The views of a scene show one set of named points, each view turned or mirrored, shifted and resized as a whole, with a little noise and some points left out.
In the rows, zero is written as 100.

Scene 1
View 1
gode: [ 86 102  80  97  52  97  96 121  77  79  91  83 131  78  91  97 117 100
 117  93 117]
Zol: [ 82 103  88  95  34 106  90 126  83  83  95  91 110  66  79  81  98  89
 112  86 106]
vod: [ 85  99  87  93  76 118  82 104 101 105 105  94  84  94  85  71  86  93
  93  87  94]
defil: [ 91 100  71  95 111 101  94  94  87  95  95  79 128 120 109 104 121 116
 104 106 121]
Papuz: [ 84  98  87  90  81 111  86 118  88  87  98  87 103  91  93  79  97 105
 105 105 114]
Tek: [ 90  97  69  95 136 104  95  87  90  98  94  76 128 133 117 107 124 125
 101 114 127]
Maf: [ 89  97  84  96 108 129  76  74 121 135 114  99  62 122  92  68  77  94
  70  82  76]
sofe: [ 87 101  81  95  91 117  83  92 103 113 106  92  90 109  92  80  94  98
  88  89  93]
bip: [ 87 103  75 100  60  97  95 108  79  85  93  85 132  85  92 102 118 100
 113  88 113]
Bulu: [ 89  98  73  94 102  97  97 110  78  81  89  76 137 107 109 105 126 118
 115 115 133]
Milir: [ 93 102  67 107  85 103  92  75 100 121 105  90 114 114  96 104 113  98
  88  73  91]
vimar: [ 89 100  76  94  99 101  95 105  85  89  93  81 125 106 104 100 118 114
 108 108 123]
pire: [ 94 100  64 102 129 104  93  67 100 119 103  84 118 139 112 110 120 117
  87  95 107]
duvob: [ 82 100  95  91  50 117  82 121  95  95 103  96  85  75  77  65  82  87
 100  86  94]
dav: [ 92  97  76  99 129 128  77  58 126 147 118  98  62 139  97  74  81  98
  63  80  72]
temo: [ 91 100  74 102 107 117  85  72 111 129 108  93  87 125  96  87  96 101
  77  81  85]
talev: [ 88  96  82  90 115 117  84  96  99 103 100  85  96 116 103  82  97 110
  95 108 110]
nevif: [ 87 100  79  97  77 108  88  97  95 103 101  89 106  99  93  88 102  99
  97  87 101]
Zode: [ 88 104  75 101  50  92 100 114  74  79  89  82 142  79  92 106 124 101
 118  91 117]
View 2
Bulu: [108 115 104  91  88  92 114 115  84 118 126 113  99 105  73 120 105  82
 112 105 111]
nevif: [ 92 107  99  94  89  97  93 119 100  96  97  85 110  98 104  99  84  99
  86 103 107]
Zol: [ 87 110  87  83  69  78  97  97 103  62 113  82 113 112 127  97  90 106
  96 118 114]
gode: [ 92 114  93  81  74  82 115 100  94  79 128  95 106 108 103 106  97 100
 108 107 121]
temo: [ 94 101 114 105 111 120  79 145 105 120  71  78 111  84  94  97  72  98
  67  91  97]
Zode: [ 91 114  96  79  74  83 124 102  92  80 134  96 106 108  95 105  95 106
 110  98 127]
talev: [102 107 105 104  99 104  79 129  98 117  85  90 108  95  97 108  88  84
  84 115  92]
duvob: [ 88 107  90  94  77  86  76 106 108  70  89  74 116 107 136  94  83 100
  84 127  99]
pire: [102 107 120 101 114 120 102 148  91 140  96  99 105  83  63 111  83  90
  83  80 107]
Tek: [110 113 115  98 106 108 106 134  83 143 111 111  99  92  56 122  98  76
 100  97 103]
sofe: [ 95 105 104  99  98 105  78 129 103 106  81  81 112  94 106  99  79  94
  78 108  96]
defil: [105 114 109  94  99 102 108 127  88 127 113 108 101  97  70 116  97  83
 100  98 109]
Milir: [ 89 105 111  93 101 112 103 136 101 107  94  82 111  88  90  95  73 110
  79  78 116]
dav: [ 96  97 119 115 123 131  58 160 110 134  44  70 116  76  98  92  63  95
  51  96  83]
Papuz: [ 99 111  95  95  83  89  86 110  96  96 102  92 108 105 106 108  95  85
  96 123 100]
vimar: [106 113 106  94  94  97 105 122  86 122 116 107 101 100  74 117  99  81
 103 106 106]
Maf: [ 94  98 111 111 110 119  59 146 112 116  53  69 117  84 112  93  66  96
  57 106  85]
View 3
talev: [ 88 115  95  91 103 127 103  98  86  86  94  89 103 123  85  92 103  95
  71 120 102]
defil: [106 121  96 102  93 111 111 106  83  74  91  77  88 107 103 111  92  83
  66 105 116]
pire: [100 126  98 104 104 112 124 108  84  79  78  58 105 126  96 101  95  94
  51 115 126]
Papuz: [ 92 103  97  89  91 125  94  97  88  91 100 106  87 107  92 103 102  91
  88 108  96]
Zol: [ 95  80 104  77  80 123  90  95  94 117  90 117  78 100 102 115 106  99
 109  92  87]
gode: [104  91 103  88  78 113  97 101  89 102  89 104  74  92 111 122  98  88
  97  88 101]
duvob: [ 82  83 103  75  93 133  89  91  95 118  90 117  93 116  86  98 112 107
 104 107  84]
Milir: [ 97 102 103  89  98 115 121 103  90 108  66  69 103 127  97 105 103 106
  72 103 117]
temo: [ 86 110  99  90 111 125 119 100  90 101  74  70 117 141  82  87 108 109
  64 121 113]
nevif: [ 93  99 101  87  94 123 105  99  91 102  84  92  96 116  96 104 104 100
  84 106 103]
vod: [ 82  97  99  80  99 136  93  91  92 105  94 108 100 125  82  92 111 104
  89 117  89]
Zode: [109  91 105  89  75 107 102 105  89 101  85  98  71  90 116 128  97  87
  96  84 104]
sofe: [ 86 103  99  87 104 128 107  96  91 101  86  90 105 128  85  93 107 103
  77 116 102]
Maf: [ 75 107  97  84 119 138 113  93  93 107  79  80 124 153  69  74 113 118
  67 133 101]
Tek: [106 133  94 109  98 109 115 108  79  60  97  69  91 107 100 106  90  79
  54 113 123]
dav: [ 77 117  95  90 126 136 123  95  91 102  73  63 134 161  67  70 111 118
  54 137 112]
bip: [105  94 103  90  80 111 103 102  89 100  83  95  78  96 110 121  99  90
  91  90 105]
Bulu: [108 119  97 102  85 109 103 105  82  70  98  87  77  93 108 119  90  75
  72 100 113]
vimar: [103 115  97  97  90 114 104 104  84  79  95  88  84 102 102 112  95  83
  74 103 110]
View 4
defil: [ 68  86 107  94 118 101  77 119  90 106  90 109 102 118 108  95 112 103
 105 121  86]
Tek: [ 52  73 106  94 133 101  66 127  92 104  89 107 102 129 113  87 115 103
 115 125  74]
nevif: [ 94 106 107 114 107 103  99 109  84 102  95 105 101 105 102  97 109  96
 100 116 109]
pire: [ 67  80 101 114 135 111  87 127  90 105 104  93  95 131 116  85 110  95
 121 117  85]
temo: [ 88  99  99 140 131 110 104 121  83 101 105  88  94 122 111  79 106  84
 118 112 110]
Zol: [112 120 113 102  81  97 101  93  84 102  89 117 109  85  89 113 111 101
  79 116 120]
Papuz: [ 87 112 111 109 105  92  85 106  82  99  79 116 109  97  95  93 111  99
  93 123 114]
vod: [100 119 106 130 109 100 103 107  80  99  89 104 103 100  97  89 108  89
  99 116 126]
dav: [ 86 105  93 168 148 109 110 127  79  96 104  79  92 129 115  62 105  72
 131 112 120]
Maf: [ 93 115  97 161 136 104 111 118  76  95  97  87  96 117 108  69 106  74
 119 114 127]
vimar: [ 74  93 112  92 111  99  77 113  88 104  87 114 105 110 103  99 113 104
  99 123  93]
Zode: [ 96  98 115  78  83 104  91 101  92 109  97 118 105  97  96 122 112 112
  84 116  95]
bip: [ 95 101 113  87  90 104  93 103  91 107  97 114 103 100  98 115 111 108
  88 116  99]
duvob: [111 129 109 125  96  96 104  98  78  98  84 110 107  88  90  97 108  92
  87 116 133]
View 5
Papuz: [124  69  96  89 107 129 108 114  98 111 115  94  81 101  99  66  78 110
 103  54  88]
Zode: [ 97 123 110  72 116  87 140 108  74 135 134  75  93 108 101  81  96  97
 119  28 101]
gode: [106 115 103  75 113 100 128 114  76 136 135  78  90 112 101  71  89  95
 115  33  98]
vod: [122  80 111 110 104 146  88 104  89 104  86 103  73  88 114  69  57 115
  82  67  74]
talev: [127  43 115 103 104 131 110  99 109  77  94 106  81  79 100  84  76 131
  93  72  77]
Bulu: [113  56 106  69 111  87 153 104 111  96 142  87  97 102  83  92 118 116
 129  38 101]
Tek: [116  22 124  82 107  86 164  93 129  59 120  97 100  77  80 112 124 139
 122  56  91]
bip: [101 113 113  81 115  96 135 107  80 122 126  80  89 102 102  81  91 102
 113  38  95]
nevif: [110  90 123 100 109 120 115  98  86  99  96  96  82  88 109  82  75 115
  93  58  82]
Zol: [110 129  97  88 111 128  95 118  63 148 121  84  77 115 115  56  62  90
  98  41  92]
sofe: [118  67 123 111 106 136 103  97  96  84  82 105  77  77 111  81  67 125
  84  71  72]
Maf: [124  49 139 135 100 160  87  86 102  57  42 121  67  54 120  88  46 142
  62  95  56]
vimar: [114  59 109  79 108  96 141 104 107  93 127  91  93  96  90  91 106 120
 117  47  95]
dav: [122  33 155 140  98 150 102  74 113  35  28 128  68  39 117 105  53 155
  61 103  50]
Milir: [ 94  97 151 109 112 101 138  82  87  77  78 100  82  67 111 110  80 127
  91  62  74]

In a view up to two points have been moved. Name them for each view, in the order of its rows, or write -.
view 1 -> talev
view 2 -> vimar
view 3 -> vod
view 4 -> Tek
view 5 -> -
